Each row is a point on a landscape with many valleys, with its height.
From any point a ball rolls to the lowest of the 2 points nearest to it. It stops when none of these is lower. Distance is the straight distance between rows; heights are no part of it.
J77: [ 95 166 156 134 107 118 140 155 118 106 145 164  90 133 149  80 137 113
  69  66 114 112  80 125 160 121 198 150  95 136 152 135 136 118 150  96
 103 113 142 125 137  80 130]  height 6.96
J307: [127 185 145 133 107 127 154 144 134 104 183 146 118 122 152 140 149 117
  85  34  82 131  19  68 175 136 162 134  97 164 111  86 125  63 152 128
  93 124 165 160 107 141 137]  height 6.21
J614: [145 131  86 112  96 122 163  72 116 125  80  93 130 157 162 147 191 144
 100 127 124 119 153 139 118 105 142 168 124  97 120 105 143 150 134 107
 118 130  98 139 171 164 127]  height 6.01
J688: [133  87  81 103  97 124  13 143 119 178 120 104 108 129 128 152 104 186
 144 198 125 110 136 199 159  81 116  81 170  62 115 167 135 184 118 138
 141 133  97 124 107 125  90]  height 5.12
J774: [105 140 136 203 105 129  73 159 122  85 133 158  83  56 121 153  64  83
 123 134 119  89  86 140 145 172 133  67 148 118 164 114 118 105 119 173
 124 145 144 125 104 136 131]  height 7.62
J684: [104 169  60 168 109 131 110 173 195 108 112 183  89  69 163 159 109  68
 134 106  99  98 167 141 121 136 100  72 155 117 147 130 106 154 124 154
  96 163 125 119  46  86 130]  height 4.80
J778: [ 81 101 106 157 161 102 127 139 143 135 105 168 130 108 100 133 117  69
 147 162 134 135 186 164 145 182  97 122 145  98 174 137 154 189 122 161
 136 121 130 140 110  90 101]  height 4.78
J904: [117 106 117 180 105 138  45 195 163 124 144 141 123  80  83  99 111  87
 182 161 110 101 102 163 143 145 141  78 183 139 147 126 117 173 111 165
 134 141 119 121 126 107 134]  height 6.88
J508: [112 158 123  69 170 142 127 157  97  99  83 101 148 157 147  88 118 134
 151 111 118 155 197  94 106 121 120 100 109 191 130 160 132 114 181  77
 174 108 115 101 125  83 142]  height 7.34
J430: [110 130 172 140 150  85 142 108 130  91 163 135 122 122 163 118 129 137
 103 103  72 105  58 149 171 113 128 140 100 141 124 109 114  51 163 133
 161 135 142 138  94  91 100]  height 5.01
J997: [140 160 136 114 142 115 148 146 119  97 167 130 137 132 118 103 185 115
  64  49  81 126 115  95 147  98 147 139 132 130 126 130 129 111  88 132
  86 134 190 135 123 147 178]  height 4.09
J714: [131 159 114 175 109 121 179 107 150  88 166 110 142 119 142 154  90 158
 104 143 119 138  83 117 148 121 156 128  73 194 125 134 128 111  94 102
 107 123 122 132 154 159 138]  height 5.91
J532: [131 161  75 127 130 195 144  45 123 119  94 100 117 138 107 169 112 173
 144 178 175 170 135 105 149 142  72 109 127  97 158 106 180 133 113 103
  99 123 149 116 153 190 149]  height 6.22
J699: [134 104 155  95 179 154  85 142  90 119  90  98 141 117 132 122  84 127
 169 176 146 150 194 127  90 158  95  77 144 141 136 161  87 145 148 125
 202 107  79 136 110 131 114]  height 7.30
J736: [111 106 130 174 144 141 141 144 163 154 150 147 165 123  79 164 112  78
 159 161 133 157 132  92 123 172 124 115 145 118 145 113 146 165  98 130
 124 133 142 144 147 168 106]  height 7.91
J934: [116 146  79 175  91 136 121 147 190 130 107 202 123  84 162 148 124  78
 161 108 110 111  97 123 113 147 134 136 127 123 125  98  96 119 132 136
 103 165 119 140  90 127 124]  height 3.70
J903: [154 156  94 142 121 126 145 106 199 112 122 141 124 106 153 113 106  69
 174 153 153 111 128 118 112 168 169 134 110 163 145 132 126 152 175 109
 126 114 134 132 148 113 111]  height 3.59
J299: [ 82 134  62 165 121 128  96 131 119  99 106 151 116  82  92 153  91 106
 125 168 119 120 167 165 170 161  99 101 134  90 164 155 143 185  99 144
 117 104 120 123 104 107 115]  height 4.17
J181: [147 142 110 149  62  93 148 108 162  92 171 113 132 128 209 156 175 138
  74  96  91 140  75 141 143 138 131 117 109 151 104 103 119  74 129 133
 113 156 123 143 146 171 105]  height 7.76
J531: [133 138  75 151 137 179 140 132 185 141 144 159 143 133  75 157 100  63
 191 160 174 185 155  60 133 186  76  73 150 150 157 131 164 195 127 123
  88 122 147 119 147 136 119]  height 8.11
J94: [121 160 113 164  96 136 147 120 143 120 162 166 125  91 138 128 171 130
 136  94  74 135  39 113 182 147 150 164  88 143 121  87  93  84 153 116
 101 132 143 174 147 121 131]  height 6.65
J205: [ 91 160 122 137 142 211 161 150 120  78 100 196 113 120  90 110 117  94
 154 123 171 167 139  97 106 148  83 124 107 133 156 149 123 101 115 130
 101 109 157 115 140 137 166]  height 6.03
J674: [130 142  95 188  91 176 135 155 141 120 169 147 128  96 120 135  92 148
 149 135 148 161  55  98 119 126 168  99  96 196 130 120 110  95  95 125
 103 128 123 129 129 152 148]  height 5.47
J865: [105 139 162  85 120 169 208  97 104 168 103 111 113 172 111 120 127 137
 119 114 156 141 145  76 105 129 166 180  86 103 166  99 180 150 154  86
 114  93 128 132 136 127 152]  height 3.80
J55: [134 107 163 115 155 119 132 112 107 138 163  53 139 129  95  78  83 145
 148 152 159 115 130 122 136 128 161 152 131 129 110 134 141 133 112 103
 110 106 138 126 142 127 152]  height 4.79
J448: [152 136 118 146  91 108 119 122  92 113 174 126 117 118 157 127 169 214
  72 106 100 101  81 177 140  77 135 156  78 135  88 128  88  79  99 131
 107 146 125 144 142 138 127]  height 6.13
J109: [ 99 122  59 142 116 127  57 113  98 122  67 150  96 104 111 162 124 153
 135 151 139 135 182 165 145 114  65 101 154  73 132 141 121 153  68 148
 124 134 101 103  97 124 110]  height 3.10
J409: [153  61 145 145 129  71  40 150 112 167 153 109 133 105 108 115 165 168
 143 168  87 111  83 184 153 104 128  88 158 126 115 124  89 125 141 165
 194 144 101 122 121  93  95]  height 6.04
J10: [ 97 168  68 130 145 199 157 112 115  90 105 145 134 111  96 137 114 130
 161 178 145 173 150 113 150 144  76 108 116 107 154 150 145 127 114 114
 116 121 152 123 146 164 167]  height 6.40
J296: [120 151 148 187 117 120 125 122 136  73 146 175 103  70 129 182  71  61
 101  96 135 110  92  96 127 180 156 106 123 150 158  92 116  85 141 171
 106 132 145 135 111 151 152]  height 7.85
J791: [106 112  48 130  92 166  85 114 100 169 111 128  95 125 121 192 106 194
 152 167 159 120 160 142 143  92  81 116 162  68 111 136 139 125  74 133
  99 150 109 139 105 178 109]  height 4.16
J685: [104  77 215 126 177  96 131 170 105 150 142 118 155 142  75  99 119 102
 146 112 145 128 178 135 102 149 117 137 154 129 134 128 116 138 122 140
 148 101 125 131 132  82 127]  height 3.12
J720: [163  98 130 109 129  69 126 119 123 144 112 101 143 136 176 138 155 159
 124 158 102  88 150 176 112  83 156 143 106 137 100 143 100 104 156 135
 161 129  95 126 148 132 101]  height 4.66
J385: [166  83 126 133 111 149 114 118 118 199 180  87 159 136 119 119 151 202
 164 168 130 154  74 135 134 127 153 136 113 148  95 116 129  97 107 114
 129 144 143 178 159 163 112]  height 6.12
J344: [111 154 126 132 129 142 157 157 140 141 112 150 142 152  94 107 165  99
 166  91 169 142 152  92  74 133 149 166 139 145 116 100 132 139 128 121
  95 120 103 139 167 110 152]  height 3.75
J325: [107 139  69 174 134 138 123 147 166  91 117 145 133 112 121 148 138  76
 162 107 149 153 170  91 101 152 123  71 148 168 173 111 137 142  90 148
 132 158 127 110 121 131 142]  height 4.59
J849: [139 139 111 120 100 108 130 107  94 124 123 143 124  95 118 163 160 134
  93  89 131 147 119 116 134 154 100 176 103 100  78  83  95  71 108 146
  86 103 131 157 125 190 141]  height 8.30
J800: [ 78 124 124 191 125 146  69 201 177  97 139 176 123  97  99 165  86  56
 164 135 137 105 151 160 128 154 103  84 200 131 162 125 126 195 129 190
 122 138 119 125 116 106 132]  height 7.12
J202: [ 85 161 121 111 139 156 163 169  91  64 120 186 109 129 113 106 145 115
 107  45 136 119 197  83 133  94 129 149 103 168 166 148 150 165 130 112
 109 111 124 100 136  96 170]  height 7.63
J817: [112 172  53 117  66 172 151 141 167  58  84 124 137 138 188 105 145 111
 156 132 104 152 128 134 125 132 124 101 102 155 132 142 131 136 147  88
 108 140 106 110 147 130 124]  height 3.63
J282: [125 113  75 189  97 149  82 151 193 170 171 149 147  86 128 123 102 120
 155 145 112 145  58 129 139 167 144  70 172 132 143 113 140 124 109 150
 113 182 157 160  99 136 100]  height 6.54
J466: [135 135 180  98 136  80 125 119  96 106 128 134 112 121 133  98 166 149
  85  91  58  87  95 156 157  80 113 163 115 100  90 127 102  94 176 150
 149 123 129  99  79  78 143]  height 4.18
J517: [137 160 102 122  93 127 169 146 185 105 114 110 136 144 188 110 120  88
 145 137 106 120  98 124 128 145 194 116  98 189 124 135 127 145 163  83
 124 122 108 134 177 123  94]  height 4.34
J907: [ 97 152  56 121 174 119  96 139 130  75  76 122 138 126 118 106 140 114
 183 163 125 142 196 149 130 126  93  86 130 178 174 143 124 145 168 138
 170 102 112  85 131  71 156]  height 7.88
J523: [ 69 103 191 148 143 148 190 157 107  86 125 204 101 108  91 115  94  82
 118  99 172 134 196 125 114 156  82 136 102 148 182 143 120 155 139 169
 130  93 137 116 136 102 162]  height 5.45
J41: [124 115 114 101 144  87 107 119 150 116  54 140 116 117 116 129 145 110
 123 164 122 107 186 185 108 134 104 135 134 107 140 138 108 169 141 187
 178  99 103  86  81  94 146]  height 8.41
J888: [113 146 154 104 124  98 199  96 125 136 145 123 154 153 143 151 113 141
  84  87  72  89 127 102 172  91 141 214  95 133  96 130 149 139 168  90
 101 113 144 124 122 140 121]  height 3.02
J541: [ 95 143 139  96 140 154 178 131 130 128  78 134 123 164 118 104 151 101
 149  93 186 151 196  78  81 159 135 165 105 141 154 106 173 174 166 116
 124  98 103 123 157  94 139]  height 3.32
J838: [139 148  59 175  92 110 149  90 206 122 145 145 141  86 178 180 135 101
 123 108  93 145 112 100 152 171 116 118 136 112 113  83 124 147 133 135
  80 170 143 145  98 159 117]  height 4.68
J572: [110 157 126 155  97 127 143 133 166 101 117 199 116  95 144 120 109  52
 157 129 143  88 122 126 116 150 150 180 123 130 122 126  91 132 184 124
 106 113 115 124 131 111 126]  height 2.62
J177: [ 82 183 136  93 144 154 161 157  91  99 146 177 113 171 127 112 114 100
  58  33 140 159 145  52 160 127 156 147 103 148 183 171 185 169 119 114
  98 106 172  92 102 114 157]  height 7.42
J792: [178  96 137  54 144 142 111 119  54 141  73  74 107 169 145 130 164 160
 148 125 174 116 207 148  83 101 116 127 171 109 138 146 140 101 126 105
 171 127  91 115 146 112 149]  height 6.62
J266: [ 92 134 117 166 121 158 137 161 169 109 103 197 127 132 111 154 140  54
 174  93 186 157 174  92  68 157 123 128 148 196 158 113 116 151 121 142
 107 125 109 112 143  95 127]  height 4.19
J923: [111 151 147  60 103 157 175 130  82 138  98 114 133 176 153 132 123 161
  79  93  97  79 139 117 130  66 156 191 107 107  96 130 157 145 152  93
 118 132 125 130 121 153 145]  height 1.88
J489: [196  92 106  95 109  62 109  89 115 172 121  81 112 170 187 168 192 179
 135 153 130  90 119 213 134  84 153 158 131 115 102 131 105 113 192 135
 170 135  89 135 168 118 118]  height 5.13
J33: [164 102 129 117 129 169  68 156  78 171 156  85 169 124 108 117 114 177
 168 184 139 157 112 121 117 149 141  98 147 144  96 142 118 140 105 116
 148 131  95 177 154 175 103]  height 5.78
J445: [116 142 179 121 141 125 135 133 108 120 160 169 118 126 142 110 152 133
  92  64  89 121  44  97 155 109 109 145  99 124 101 111  96  35 135 142
 129 121 175 155  83 123 118]  height 5.65
J717: [127  75 155 140 147  74 108 100 119 130 158 105 150 123 131 101 153 152
 132 144 102 108  67 168 178 113 125 119 123 120 105 127 110  69 152 128
 178 131 126 140 127  90  80]  height 5.60
J180: [131  93 169 104 160 130 117  81  54 173 190  85 129 193 110 141 134 204
  91 101 137 100  96 129 174  57 123 189 137  69 113 125 120  85 132 116
 127 134 189 153 102 131 140]  height 7.02
J554: [150 166 131 101 109 121 155 110 138  93 136 107 139 157 115  77 187 116
  79  70 111 123 116  92 132 106 168 156 126 125  89 106 148 143 132 104
  74 136 148 131 155 138 153]  height 4.60
J196: [135 116  58 103 111 134 134  97  97 124  55 108 109 155 135 137 195 159
 143 122 149 135 200 142 108 104 118 135 150  97 152 131 150 126 113 110
 145 140 100 112 162 124 135]  height 6.32
J513: [125 128 131  67 137 121 122 112  74 121  58  94 131 165 144 104 113 166
 126 101 144 121 190 103  94  86 125 129 115 142 110 158 139 108 124  88
 164 118 112  82 119 124 115]  height 6.97
J563: [122 147  70 143 131 111  94 183 179 110  79 145  92 103 147 139 136  70
 167 142  86 100 159 165 114 133 111  61 146 161 170 135 111 170 133 189
 148 139 120  74  76  82 137]  height 5.59
J141: [138 158  56 193  94 150 160 119 191 100 132 133 119 106 171 171 148  77
 136  91 111 166 131  75 127 172 135  76 141 151 179  86 145 152 114 143
  90 167 128 112 115 156 147]  height 5.02
J599: [116 122  68 149 100 138  27 196 172 111 132  97 130  85 113 112  74 105
 191 167 128 123 125 148 137 152 116  44 192 159 124 150 121 166 116 142
 146 146 107 114 105 112 103]  height 7.19
J334: [128 103 159 108 144 138 172  98 123 195 101 134 156 159 111 157 154 140
 115 124 150 148 150  88  72 120 120 170 137 102  91  93 140 116 120 143
 148 130 113 146 133 170 126]  height 3.23
J235: [141 142 187 131 156  87 113 161 110 114 112 166  97  92 120  96 177 122
 105 110  63  94 103 160 115  90 115 118 127 115 131 118  82 117 124 171
 163 145 123  87  97  82 152]  height 3.37
J376: [153 119  96 146  98 162  63 158 157 174 159 121 163 103 136 123  86 149
 173 175 138 163  74 119 125 176 141  61 151 171 120 135 123 120 107 116
 138 155 113 175 119 160  92]  height 6.17
J315: [139  78 114 121 129 100  14 125 121 173 141 100 144 124 135 143 118 165
 134 175 141 130 127 175 139 138 135  90 179  88  96 139 110 166 130 149
 173 140  96 148 123 133  70]  height 5.61
J544: [134 156 128  79  68 133 135 150 121 145 150  79 158 198 184 120 132 173
  73 101 123 144  86 120 123  92 165 123  94 172  84 152 154 109 115  70
 113 145 113 118 147 136  76]  height 7.26
J35: [143 123 136 137 103  78 121 153 141 134 158 106 157 134 154  84 160 153
 123  79  94 114  81 119 121 116 186 123 117 192  92 113 127  83 124 112
 126 160 131 132 129 111 107]  height 7.83
J21: [153 130 106 124  97 132 113 119  47 124 139 106  96 140 126 124 155 215
 110 126 155  96 114 157 120  60 134 160 120 106 102 129 104  85  73 128
  93 134 133 127 140 153 154]  height 5.71
J927: [175 117 181  73 163 129 152  86  93 200 190  73 147 200 150 135 113 197
  87 132 138 131 110 124 138  91 145 167 106 118  98 143 146 104 133  84
 135 135 169 143 128 145 128]  height 6.73
J283: [107 124 176  71 134 165 181 136  65 199 103 109 110 194 101 119 128 149
 101  89 162 124 159  89  89  99 145 189 124  96 166 128 175 110 104  98
 125 107 147 133 105 113 159]  height 4.23
J707: [135 102  86 147 127 131 130 120 142 143 117  79 145 109  95 141  71 125
 171 213 133  99 148 156 152 137 124 141 145  93 113 127 146 185 140 126
 132 115 112 140 142 172 116]  height 4.84
J690: [138 103 126 138 130 140 129 146 142 137 142 155 141 113 155 116 166 134
 135 146 103 149 103 130 102 119 133  98 125 122 129 134 121  89  90 134
 134 164 145 141 136 163 122]  height 7.51
J951: [108  91 211 156 173 141 121 194 139 153 149 155 137 133 104 132 107  55
 166 119 168 150 163 110  82 192 137  99 164 171 177 135 113 141 135 143
 144 116 124 141 146  87 125]  height 2.58
J703: [113 121 111 131 138 116 137 109 144 142 101 156 133 100 106 149 153 113
 161 155 103  94 155 176 137 129  77 177 166  66  85  95 106 135 150 166
 105 137 113 156 115 125 159]  height 8.79
J397: [112 192 136 106 114 156 173 139 131 111 160 147 106 180 129 110 134 100
  62  61 138 167  83  79 173 119 185 142  98 152 170 151 179 144 131  87
  74  96 168 100 145 122 142]  height 7.23
J5: [ 79 115 172 155 159 113 133 120 102 124 114 164 109  99  98 117 125 122
 168 139  99  89  98 142 156 127  76 174 106  84 117  94  68  90 173 145
 154 110 109 141  98  85 114]  height 9.24
J412: [128 156 154 113  87 127 172  88 120 128 151 108 131 174 177 153 141 188
  32 116 131 157  66 135 124 118 148 152  67 127 105 128 146  98 107  84
 131 123 112 138 166 143  90]  height 6.94
J539: [155 123 147  63 157 156 115 130  59 167  66  59 107 143 138 126 111 149
 178 165 156 127 212 143  92 164  98 139 151 120 156 144 120 121 157 117
 179 104  70 159 100 112 139]  height 6.95
J89: [115 107 186 168 170 108 119 170 128 108 156 158 135 100 104 125 123 117
 139 119  68  89  90 133 132  93 124 105 157 139 119  97  90  97 136 178
 144 154 127 137 117 121 154]  height 4.08
J480: [ 77  82 144 162 151 155 162 148 132 137 130 190 127 116  94 137 109  77
 167 155 189 136 196 149 125 183  67 161 127 114 199 134 144 200 152 165
 124  94 133 149 142  92 138]  height 5.16
J179: [193 112  77 123 111 119 122  66 187 196 139  55 127 132 162 163 119 167
 167 191 144 137 125 162 156 162 104 118 144 138  99 131 147 149 116  94
 107 145 128 161 165 159  84]  height 6.61
J556: [ 96 103 188 107 173  82 170 162 104 119 144 153 133 151  97  77 138  91
  94  65 132 130 191 134 112 134 122 161 127 127 160 151 155 151 124 134
 130 113 162 108 111  66 151]  height 3.27
J885: [104 119 204 140 174  76 159 180 106 119 119 170 101 112 126 110 141  83
 100  75  71  85 149 142 126  99 133 117 126 144 176 138 126 128 136 155
 162 135 147  88  98  76 145]  height 2.59
J172: [148 114 189 137 184 135 141 146 155 153 160 145 140 134 130 114 101  70
 144 127 150 148 116  72  95 167 179 113 133 162 159 124 123 119 158 131
 151 117 132 148 126 115 124]  height 3.11
J719: [162  92  64 128 135  77 111  59 165 199 143  80 118 128 135 172 154 150
 140 169 135 113 152 168 172 129 120 132 187  77  93 115 150 147 139 127
 102 149 129 165 129 126 100]  height 6.06
J889: [112 164 125 120 105 141 146 141 120  99  71 166  99 106 137  87 135  91
 138 143 127 107 140 158 110 144 124 154 101  88 136 146 126 135 151 122
 126  98 109 114 126 107 142]  height 1.21
J308: [173 143 196 101 179 129 150 110 167 141 179 122 119 154 112  83  97  96
 127 103 164 144 112  54 117 155 169 123 117 164 132 124 158 159 161 100
  83  98 169 105 144 117 150]  height 3.78
J823: [129 103 132 106 159 142 150  91 143 148  67 131 159 142 116 149 123 116
 136 137 168 152 206 109  75 158 113 136 152 119 120 112 141 168 124 144
 165 131 105 135 134 155 124]  height 2.68
J484: [123 156  86 141 113 132 153 134 129  53  96 137 111 101 150 101 153 110
 129 122 102 129 140 151 136 126 136 103 101 142 152 150 127 119 121 119
 128 119 114 111 139 114 159]  height 2.56
J242: [163 141 156  83 155 110 168  89 110 106 135  84 139 165 124  75 168 123
  88  94 128 127 158 110 133 118 158 152 118 125 136 145 181 165 129  85
 120 119 151 112 157 100 146]  height 5.03
J661: [152 161 140  79 132 155 172  58 109 107 117  64 123 190 121 117 144 168
  61 101 146 151 140 100 139 109 141 138  95 127 151 146 177 158 106  67
 103 117 164 105 166 131 147]  height 5.35
J237: [186 123  74 107 104  88 108  48 147 152 110  78 104 147 163 158 183 162
 128 157 136 113 121 199 140 120 135 156 160  74 112 116 128 131 149 128
 129 143 109 142 150 126 130]  height 5.57
J493: [ 97 151  65 115 146 130 119 121 125  73  49 167 113 104 120 113 143 113
 147 147 130 135 204 172 136 142  63 109 109 125 182 158 153 162 149 161
 163 108 122  83 100  66 154]  height 8.13
J470: [117 169 132  76 124 132 130 158 120 147 134 132 146 182 165 103  93 153
 101  74 114 144  92  92 122 106 191 136 106 168 116 165 160 128 115  81
 114 135 139  98  99 111 111]  height 7.58
J842: [ 99 169  99  96 141 138 116 158 130  53  90 127 111 139 147  90 124  90
 166 113 147 137 180 106 121 112 142 102 119 208 166 151 124 140 209  94
 156  99 107  91 153  68 133]  height 7.61
J122: [134  79 156 109 164 123  98  79 134 175 122 110 143 136  97 159 135 123
 132 177 160 127 171 153 118 154  98 142 186  57 123  97 138 163 148 151
 155 136 109 158 136 152 120]  height 1.93
J363: [146 127 151  90 149 144 156 154  89 114 131 142 125 141 117 114 187 136
  79  85  89 109 157 119 110  56 115 155 138 107 100 151 103 115  99 133
 114 142 156 130 136 151 179]  height 3.50
J913: [116  40 184 120 153  97 125  86  84 145 126 108 123 151  84 140 143 148
  94 138 149 126 172 153 136 107 117 153 155  41 141 118 117 128 140 152
 174 119 122 132 143 127 126]  height 2.60
J216: [ 90 131 167 134 149 169 171 147 111  75 128 184 126 127  81 115  74  87
 120  94 175 167 160  72 109 125  93 104 121 166 168 152 142 110 121 145
 131  99 160  95 113 129 164]  height 5.73
J643: [102 137 164 188 118 134  94 183 134  79 116 200 103  82  99 139  90  55
 135 119 136  99 138 152 113 169  75  94 173 143 147 117  99 139 113 186
 115 141 133 104 107 109 143]  height 7.35
J187: [ 93  85 173 139 134 113 129 108  73 134 110 135 108 103  86 158 134 144
 150 142 115  81 127 165 152 120  53 196 142  60 104  75 100  85 138 166
 134 114 115 138 110 139 128]  height 9.03
J613: [166 127 140 110 158 113 137  80 138 141 108  82 150 148 126 128 128 128
 139 131 148 168 150  69  94 176 154 113 109 154 128 116 144 149 117 102
 134 109 120 126 155 145 107]  height 3.39
J977: [146 117 103 130 124  45 100  98 163 101 103 134 123  95 132 139 190  94
 108 140  82 103 143 184 148 133 130 130 144 103 127 118 105 137 137 190
 153 118 109  98  97 105 132]  height 8.63
J264: [149 168 152  97 143 190 171 103 150 114 136 114 133 156 147 108  87 143
 114 160 168 181  84  85  95 132 130  94  73 146 144 156 149 117 139  90
 121 103 147 112 142 144 135]  height 5.23
J428: [124 120 142 125 123 124 101 114  61 132  52 173  68 108 105 151 153 155
  98 133 139 115 163 176 112 116  66 144 130  53 124 129  98 123  90 157
 140 133 108 104 113 124 130]  height 1.71
J986: [113 156 165 122 101 102 134 120  85 117 132 131 106 141 169 110 137 188
  43  90 103 109  76 153 149  95 159 161  68 111 118 145 123  95 111  83
 127 118 130 126 126 101 104]  height 6.57
J814: [143 116  91 119 143 132  27 181 132 115  94  91 136 110 121 124  68 110
 182 189 121 120 165 162 119 154 107  70 159 161 117 154  92 163 135 138
 183 113  86 128  92 125  84]  height 7.59
J444: [127 150  96 144 117 134 131  74 128 137 114 146 133  87 115 164 126 124
 128 141 136 122 137 136 146 161  99 182 137  71  94  85 112 121 122 146
  86 134 129 159 123 169 147]  height 8.55
J152: [146  72 160 112 132 100  76 101  60 145  93 114  99 137 116 138 124 172
 109 159 162 114 147 182 108  97 126 130 138  66 139 148 101 127 122 144
 178 124  95  96 125 116 112]  height 2.75
J967: [137 101 162  81 157 135 166 130  81 152  97 122 136 142 125 129 153 164
 101 120  87  78 164 140 109  53 138 180 130  99 115 146 128 122 141 110
 153 140 119 121 126 115 170]  height 2.83
J670: [138  76 160 141 135 114  64 189  92 124 134 108 147 108  77 113 154 129
 138 162 100 122 132 169 124  94 113 104 177 107 108 141  98 145  87 152
 158 138 107 105 150 128 125]  height 6.36
J389: [172 118  81 163  76  90 140 101 209 145 168  98 153 115 196 135 154 143
 138 154  99 142  68 159 136 156 129 118 125 168 103 110 123 101 127 121
 117 173 149 154 148 164  76]  height 7.43
J104: [100 130 192 173 155 144 137 189 147 143 160 181 113 117 131 144  97 106
 136  82 115  98  68  87  99 108 159 108 144 164 126 103  96  68 132 159
 126 158 144 130 108 118 148]  height 4.61
J34: [150 106 136 119 117 151  79 138 121 163 155  51 159 128  99 147  82 144
 192 203 136 121 127 114 148 158 116 123 163  89  94 120 156 184 137 108
 135 114 110 164 170 195 101]  height 5.36
J408: [169 128 162 116 126 135 145 119 120 178 208 105 165 165 141 115 138 199
  98 143 142 147  72 131 126  89 152 133  91 168  91 145 131  84 103 111
 123 146 167 158 139 164 121]  height 6.42
J861: [ 95 108  96 173 125 127  76 151 157 164 173 177 138  88 118 172 120 117
 129 135  87 134  75 132 164 138  97  81 168  83 114 110 119 121 108 162
 119 169 158 177  80 141  79]  height 6.90
J559: [133 131 136 119 149 129 161  78 135 107 115  74 116 121  97  98  90 123
 165 186 164 118 161 142 136 156 120 142 121 108 147 120 152 162 144 120
 125  93 120 123 159 142 153]  height 4.20
J114: [137 107 155 106 150  61 176 100 131 142 134  82 165 154 160 141  99 140
 105 119 110  97 155 119 138 102 152 182 101 153  94 145 143 114 141 104
 141 113 135 117 127 137  97]  height 3.90
J625: [109  97 142 150 111 121  52 190 151 125 156 113 167 112  69 105 135 100
 162 165  89 119 111 170 145 144 110 108 203  82 116 129 126 180 117 161
 147 131 114 132 148 120 124]  height 6.63
J522: [128 143 141 156  98 151 132 183 151 148 154 186 119 107 145 127  99 108
 152 105 143 117  54  71  88 119 199 125 104 201 120 116 108  82 146 130
 123 138 121 122 117 123 127]  height 5.05
J268: [146 115 184 133 148 128 130 106 113 122 193 109 150 136 109 108 104 159
  63 149 129 142  68 129 157 110 143 111 116 108 119 137 123  83  90 132
 129 130 177 141 126 166 130]  height 6.75
J119: [127  92  93 162 128 129  87 147 135 155 153 176 129  92 143 154 147 152
 130 167  81 134 110 170 148 102  99  84 144  81 120 141  95 120  91 153
 122 175 136 149 113 172 116]  height 7.24
J231: [133 130 135 125 120 124 142 108  85 128 116  93 124 126  99 116 112 179
 122 124 160 104 117 130 124 105 146 167 110 116  97 129 145  89  93 110
 106 119 124 127 135 139 141]  height 5.28
J56: [166 149 124 141 101 114 131  94 142 109 150 137 142 120 147 134 155 133
  73  92 136 164  72  85 122 135 126 132 110 123  77  79 100  76 114 169
 101 132 142 148 114 196 136]  height 8.06
J751: [ 99 139 164  97 165 135 157 157 131 162 151 155 141 166 140 115  66 120
 123  82 134 144 132  65 120 105 178 167 115 149 134 174 135 143 142  93
 113 109 148  98  85 105 136]  height 7.86
J269: [194 124 110 143 101  83 128  75 214 160 152  49 133 127 183 134 135 159
 130 182 141 138  96 177 147 170 102 134 102 170 101 123 132 131 126 114
 144 145 132 168 186 145  67]  height 7.06
J306: [169 138 107 106  71 125 121 147 138 129 158  70 152 156 189  96 161 185
 127 106 130 165 104 128 106 105 167  89 101 203  84 154 132  90  95  82
 130 163 107 128 154 140  97]  height 7.53
J957: [156 146 119 125 113 177 136  57 140 127 129  92 126 139 126 133 105 163
 123 188 183 178  79 125 121 151 101 110  98 109 120 133 148 106  96 110
 114 119 139 125 148 180 118]  height 5.79
J639: [166 170 173  80 140 145 164  91 149 164 168  80 130 185 132 113  60 156
 116 117 158 170  79  65 133 131 155 146  79 160 116 145 168 155 137  73
  83  90 161  94 128 130 141]  height 4.53
J769: [135 111 146 152 156 136 186 131 141 120 150 145 157 105  88 136 113  99
 140 145 115 143 126  89 120 117 132 113 136 137 123 132 127 123  90 140
 125 130 151 130 144 176 148]  height 7.74

Call two points neighbours if one is among the 2 nearest of the other. Go from one point of each pair to the other, from neighbour to neighbour, staying as low as possible. Name the highest point that can't be avoided.
J885 and J951 -> J556
J122 and J428 -> J152
J541 and J889 -> J141

Where does a ball stop that starts at each point below?
J179 -> J923
J187 -> J923
J196 -> J923
